Points on a hilly landscape, in no order, each with its height.
A ball rolls from a point to the lowest of its 2 nearest points, and stops where none of them is lower. Distance is the straight distance between rows; heights are no part of it.
fut height 199: [  5  -2  -8 -21  -3   7   3   6 -21  16  17   0  10  -7  12 -12  13  20
  14  15 -26   1]
bar height 174: [ -5 -14  18 -19   5 -25  18   3 -15  18  18   1  29 -18  32   1  -6  18
  26  11 -11 -22]
figu height 452: [-12  23 -21   3  -5  25   7   6  -2  -2 -14   2 -22 -19 -28   2  12 -22
  -8  -4 -27  21]
domov height 237: [-22 -24 -15  27  -4   5   4   2  -6 -31   5   3   4 -10  16  -3 -11 -11
 -24 -11  20  25]
Gir height 547: [  7   5 -29  19  -3  34 -10  10  -5 -17  10   1 -17  14  -7   2   1   5
 -27  10 -11  26]
luku height 449: [ 20   7  -6  -8  -1  10  -1   5  -1  11  -7   1  -4  -2 -48  -7  -8 -11
   1   2  -4  17]
kor height 501: [  7   1  -2  -1  -4  -3   6   7  -3  11  -4   6   5 -14 -47  -8 -18 -21
   4  -4   7  19]
beva height 127: [-20   6 -24  23 -11  16   1  -1  -7 -35   9  -3 -15   1  20   4   1  -6
 -15   2 -10  12]
vumad height 664: [-12 -12  10  -3  -8 -16  -1  -4 -13   6  -1   0  15   5  10 -11  -2   6
  10  -7   6  -4]
lol height 620: [ 10 -28  -3  13   5  11  -4   5 -13  -5   9  14  10   4   1 -16 -23  17
 -21   2  22  26]
depez height 492: [ -7  19 -25  13 -12  24   3   6  -2 -18   4  -6 -17  -9  -7   1  -2  -8
 -10   5 -22  18]
larub height 335: [-20   0 -17  26   5  11   8  -1  11 -19  -1  -5 -12 -21 -11  -1  -8 -20
 -23 -17  11  14]
Kon height 247: [  7  22  -1 -29  19  -6  10 -11  18  10  -9  -5   2   4  28  28  30 -10
  12  20 -35 -36]
mibub height 360: [  8  -4  -4  23   4   3   5   2   4  -9   7   1  -1  -5 -27  -4 -33  -6
 -15   0  19  13]
dez height 362: [ 31  11 -12  17  15  19  -1   2  16  -2  -3   1 -18  11 -34   5 -12  -4
 -23   7   8   9]
ganuz height 207: [ -5  -5 -11 -23  -9  -2  16   7 -25  15  25  -2  12 -22  20  -9   7  31
  24  15 -35  -5]
rami height 526: [-14   3  30   6   1 -34  -2  -9   6   0   6  -1   5  -3   7   5 -17  -8
  13 -18  27 -21]
damo height 125: [  9  -8  -6  17   5  14  -3   1   0 -11   5  -2  -2  14  19  -3  -4  16
  -7   4   2   0]
bovos height 405: [-17 -12 -17  35   2  10  10   7  15 -21   3   2  -2 -18 -18   7 -20 -17
 -30  -9  26  19]
gatid height 109: [-19  12 -16   1 -11  13   1  -2  -8 -13 -10   0 -11   0  12  -4  24 -12
   0  -7 -20   7]
bosos height 380: [  1  24   9 -12   8  -9   3 -15  12   6  -4 -12 -22  -3   0  10   8   2
   1   7 -18 -31]
Larik height 541: [  6  15   1   9   0  -2   5   0   5   1  -4  -3  -9 -14 -47  -3 -27 -18
  -4  -5   9  14]
Dagam height 483: [-26   2  18   4   0 -22   6 -18   8  -8  -8  -8  -5   1  48  13   7  -7
   6 -12   0 -36]
gilob height 548: [ -6 -18  19   0 -12 -16  -7   7  -4   9 -14   9  25   1 -21  -6 -14 -16
   9 -21  32  20]
gami height 177: [-30 -14 -24  27  -8  15   6  -3  -8 -38  14  -6  -6 -11  30   5  -8 -15
 -17  -9   0  17]
Nopaz height 186: [ 15 -15  -5  -6  -3  12  -5   7 -10   8  10   3   5  10   5 -11  10  23
   0   9   0  15]
Bofum height 289: [ 29  -1  -6  -1   2  25  -2   8  -7   7  13  -1  -7   9 -32  -8  -8  12
 -11  13  -4   8]
bazi height 168: [ -7   7  17  -4   5 -27  11  -3 -15  13  28  -9   5  -7 -16 -15 -29   7
  22   7   5 -17]
pob height 156: [ -1 -15  14 -14  10 -20   9   2  -5  17  14   3  18  -4  22  -3  -6  16
  17  10  -1 -17]
Dok height 305: [  1  -5   3 -28   1 -11  -5   2   7  22 -11  -3  15   6   2   2  26   0
  20   4  -7  -4]
peta height 357: [-22   5  -4  -8 -18  -1   6  -6  -5  -6 -14   1   4 -10 -16  -7  16 -21
   8 -14 -12  12]
Ded height 436: [  6  -7  -8  25   6   2   7  -7  -5 -12  21   2  -8   1 -10 -12 -31  12
  -8   6  13   5]
Zizos height 253: [ 21  -5  -3  27  14  13  -3   1  12 -10   0   2  -9  10 -19   2 -24  -5
 -23   2  24   8]
bala height 576: [-21 -14  28   1  -8 -24 -13  -2  11  -2 -22  11  13   1  11   7  -5 -20
  13 -32  33   4]
libom height 453: [ 24  19  -6  13  10  14   1  -2  10   2  -3  -2 -23  -5 -49  -1 -19 -17
 -19   0   2   9]
lutu height 264: [ -7   7   5 -34  13 -18   5  -9  13   9 -18  -5   8  -1  29  20  37  -7
  22   4 -32 -28]
bilig height 333: [-27   0   6 -18 -18 -15   0  -4 -13   3 -19  -1  12  -9   1  -9  18 -14
  20 -16  -9   3]
mogis height 74: [ 16 -10  -9   1  -1  22 -15  13  20  -8 -21   9   2  26  28  13  40   8
 -13  -1  -1   4]
Tosi height 173: [ -8  -1 -15 -12 -15  18  -1   8 -23   2   5   5   3  -2   5 -15  12  13
   7   6 -23  14]
fizik height 350: [ 11  15   5 -23  13 -13  -1  -5  18  17 -10  -8  -4   6 -12  17  12   0
   8   8 -10 -24]
rosi height 429: [ 20   4  -4  20  16  10  -3  -5  -5  -9  26  -7 -19   7 -10  -7 -30  12
 -17  14  10  -9]
fomez height 79: [ -6   5 -15  16  -1  16  -2  -2  -3 -22  12  -4 -13  10  14  -2  -4   7
 -13   4  -9   1]
fiv height 223: [ 30 -12  -6 -12  -2  23  -8  16  -4  11   7   6   4  10 -18 -10   9  17
  -5   7   3  18]
Dure height 192: [ -4 -11   1 -25  -1 -14  17   6 -21  18  20  -1  26 -16  19  -5   5  14
  30  18 -26 -13]
div height 143: [-18   1 -22   1 -19  17   5   4 -19  -7   1  -1  -1  -5  -1  -8  13  -5
   0  -4 -18  20]
fiz height 546: [-20  -4  19  11  -9 -27  -2  -9  -9  -9   2  -3   2  -4   8  -9 -23  -6
  11 -16  20  -6]
gono height 116: [  2   2  11 -18  -1 -14   7   3  -8  21  15  -9  11  -3 -15  -7 -14  10
  22   8  -1 -12]
vevav height 53: [ 25 -23   5  10  10   3  -4   6   3   4  13   6   6  12   6  -5 -15  24
 -15   8  23  -5]
Ver height 406: [ -5  40  12  -7  13   2   7 -20   2   0   3 -13 -32   2   9  11  -1  -5
  -7  13 -19 -33]
guk height 54: [ -2  -8  -6  -2 -10  19 -15  11   7 -10 -18   8   6  21  43   7  43   9
  -8  -3 -12   4]
Tez height 134: [ 42 -13  -2  -7   5  22 -12  12  20   2 -10  11   3  20  -7  13  19  13
 -16   3  12   6]
Gokun height 437: [-18  30  10  -6   9  -5  -1 -18  12  -4 -18 -11 -27  -1  29  18  21  -6
  -1  -1 -19 -35]
pazi height 528: [ 13 -21  18  10  -5 -10  -8  12  -1  11 -15  19  27   4 -18  -3 -19 -13
  -3 -13  40  28]
Rapu height 220: [ 35  -5  12 -11   8  -5 -13   6  11  18 -14   6   8   8 -39   5  -4  -6
   2  -3  16   9]
pato height 279: [-10   7  12 -33   6 -29  10  -7  11  13 -10  -3  22  -6  18  16  23  -8
  32   1 -22 -29]
gite height 291: [-17  -5 -15  25   2  15   0   0   8 -23  -4   1  -7  -7  10   7   0 -15
 -23 -14   7  20]
Zofa height 78: [-20   5 -12  -1 -14   8 -13   3   1 -17 -15   1  -3   9  35   6  37  -3
  -3  -6 -19   8]
liro height 583: [-14 -10  35  -8 -10 -33 -11   0   4  12 -15   9  26   2   1   6   0 -10
  24 -25  36   2]
Guvu height 315: [  7  -3   7 -17  -2  -5 -10   0   5  18 -10   4  11   8 -10  -5  12  -1
   8  -2   4   5]
zivo height 227: [ -8   9  12   3 -10 -23  11  -4 -25   8  21  -8   0 -15 -29 -22 -38  -1
  24  -3  10  -4]
sebe height 472: [-15  23 -29   0  -9  27   5   7 -12  -7   2  -4 -18 -16 -20  -7   5 -12
   0   5 -28  20]
pipu height 138: [ 17   1  15 -16  -2 -16  -8   4   3  22  -4  -1   8   3 -37  -6 -12  -3
  12  -4  13   4]
kisa height 276: [-15   6   7 -20  -2 -14   0 -12  14   5 -20  -3   5   1  35  12  32  -6
  17  -9 -21 -23]
meso height 519: [  7  22 -20  15   0  33  -1   2   3 -13   8  -1 -27  -1 -17   3  -5  -4
 -22   8 -11  15]
lar height 280: [-11  -1   0   3  -5 -11  10  -1 -29  -2  26  -8  -3 -20 -36 -25 -37   5
  17   5   4   4]
gaf height 47: [  4  -3  16 -18  -5 -15   1   8 -18  24   8  -1  19  -1 -30 -17 -14   5
  18  -1   7  11]
Gek height 641: [ -1 -27   6  14  -1 -11  -1   3 -20  -2  13  10  19   0   7 -15 -20  19
 -10   4  33  20]
los height 204: [ 10   4  -5 -15   6   9   0   2   9   6   2  -1  -3   8  30  15  29  14
   4  15 -27 -21]
tino height 188: [ 46 -14   1 -16   8   8 -14  10  15  13  -8   7   7  23 -29   9   8   9
  -7   5  17   7]
pazo height 390: [-19   4  -9   2  -9   2   9  -2  -1  -6 -13  -6  -7 -19 -20  -4  -2 -30
  -4 -16  -1  13]
pone height 447: [-17  19   5   1  -1  -2  -2 -10  19  -9 -22  -6 -17   5  44  19  33  -2
  -8  -2 -22 -29]
togif height 187: [  7   4 -11  -1   1  17  -5   2   1   3   6   0  -3  13  27   2  20  22
  -5  14 -14 -10]
kol height 444: [ -4 -21  -5  30   6   7   8   9   4 -12   1   5   6  -9 -21  -6 -30  -8
 -22  -2  32  25]
zab height 598: [ 16 -17 -18  13   9  20  -5  11 -11  -9  18  10  -6   9   7 -14 -15  26
 -21  10   5  21]
Ran height 316: [-23  14  11 -27 -12 -20   4 -11  -9  12  -9  -4   1 -10  -4  -7  20 -12
  25 -13 -19 -11]
fetin height 224: [  9  24  -6 -19  12  12  -5  -7  18   5  -5  -6 -12   5  21  19  31   1
   0  16 -34 -27]
pumi height 503: [  4 -25   9  20  -3  -4   0  15   2  -1  -9  15  20  -3 -20  -4 -25  -9
 -15 -11  32  30]
doso height 573: [ 14  -4 -27  20   3  32  -6  17 -12 -18  16   4  -5   3 -10  -6  -9  14
 -23  12   6  34]
mikog height 368: [ 29   6 -12   8  11  15   0   3  -5   2  23  -7 -17   9 -25 -12 -26  23
 -13  21   2  -6]
gur height 566: [ -6  -6  19  -3  -7 -27  -9  -1   4  12  -9   1  16  -3 -15   0 -11 -13
  14 -18  22   2]
sulo height 330: [ -5   2 -12   1  -6   4  13   0 -24  -3  20  -5  -7 -22 -33 -17 -30   2
   8   6 -10  15]
galot height 457: [ -3  11  -1  12   8   5  -5  -9  20 -16  -7  -4 -13   9  51  17  28   2
 -11   3  -8 -28]
Tif height 563: [-19  -8  13  14 -11 -22   0  -9  -1  -7 -10   5   5  -7  16   2  -5 -17
   4 -29  24   3]
num height 325: [  7   0  12 -26   5 -19  -1  -2  12  22  -3  -5  14   1  -6  11   9   0
  21   7 -10 -21]
kozo height 389: [ 14  -1  -9   0  -5  12   6   9 -16   9  10  -2  -7  -7 -46 -19 -22  -1
   6  11  -5  18]
Res height 423: [ -7  14 -12   8   0  17   3  -1   5  -7 -13   0 -16 -18 -24   2   0 -25
 -10 -12  -8  15]
lipip height 507: [-16   6  30   5   5 -40   1 -11  15  -3  -4  -2   4   1  27  18  -8  -1
  15 -11  19 -36]
Puril height 120: [  9 -16  15   7   8 -12   2   2   2   7  12   1  13   3  13  -3 -11  20
   5  10  15 -13]
fitat height 298: [-16  22  10 -35  -3 -22   7 -14  -1  18  -5 -10   3 -13   3   6  22  -8
  30   0 -29 -28]
tapu height 655: [ -5 -18   6  10  -1  -7  -4  -1 -16   4  -1  11  14   4  11 -10 -11   8
   3  -4  17  12]
bebud height 494: [-23  -2  25   0  -5 -35   9 -18   2  -6   3  -9   0  -2  35   8   1   0
  20  -9  10 -36]
lim height 96: [ 30 -11 -14   2   5  30 -20  15  20  -2 -14   8  -2  33  18  11  25  13
 -18   5   9   8]
sekom height 290: [ -9   1   1 -19  -2  -7  -2  -5   2   9 -12  -1   5   3  16   3  26   0
  13   2 -17 -10]
sez height 281: [ 20  -9  12 -11   1  -6 -13   1  18  10 -20   6  11  14 -14   6  10  -5
  -1  -5  21   3]
Sopul height 152: [ 33 -10   5  20  11   9  -7   0  13  -6   4   8  -6  20  -9  -2 -18  11
 -19   6  22   1]
Mul height 470: [-20   6   5  18   4 -14  -3 -20  14 -22 -12  -3 -13   9  52  15  16   0
 -12  -7   2 -33]
tivuf height 158: [ 15 -16  -4   1   6  11   1   5  -7   2  11   3   6   7  21  -1   5  24
  -8  10  -4  -2]
dibu height 425: [-14  41   9 -12   8   7   3 -22   9  -3   0 -14 -30   0  29  19  13   2
  -8  14 -30 -36]

Call two points neighbours if one is among the 2 nearest of the other. Go from one point of each pair to the other, from neighbour to neighbour, staying as low as possible. Name the highest point that can't be avoided.
lutu and gaf: Guvu
gaf and guk: Rapu
vevav and guk: ganuz

For each start below, name the point where the ball stops.
kor: gaf
fut: guk
Bofum: fomez
liro: vevav
Dagam: lutu
ganuz: vevav
fetin: fomez
Larik: vevav
bosos: lutu
bovos: fomez
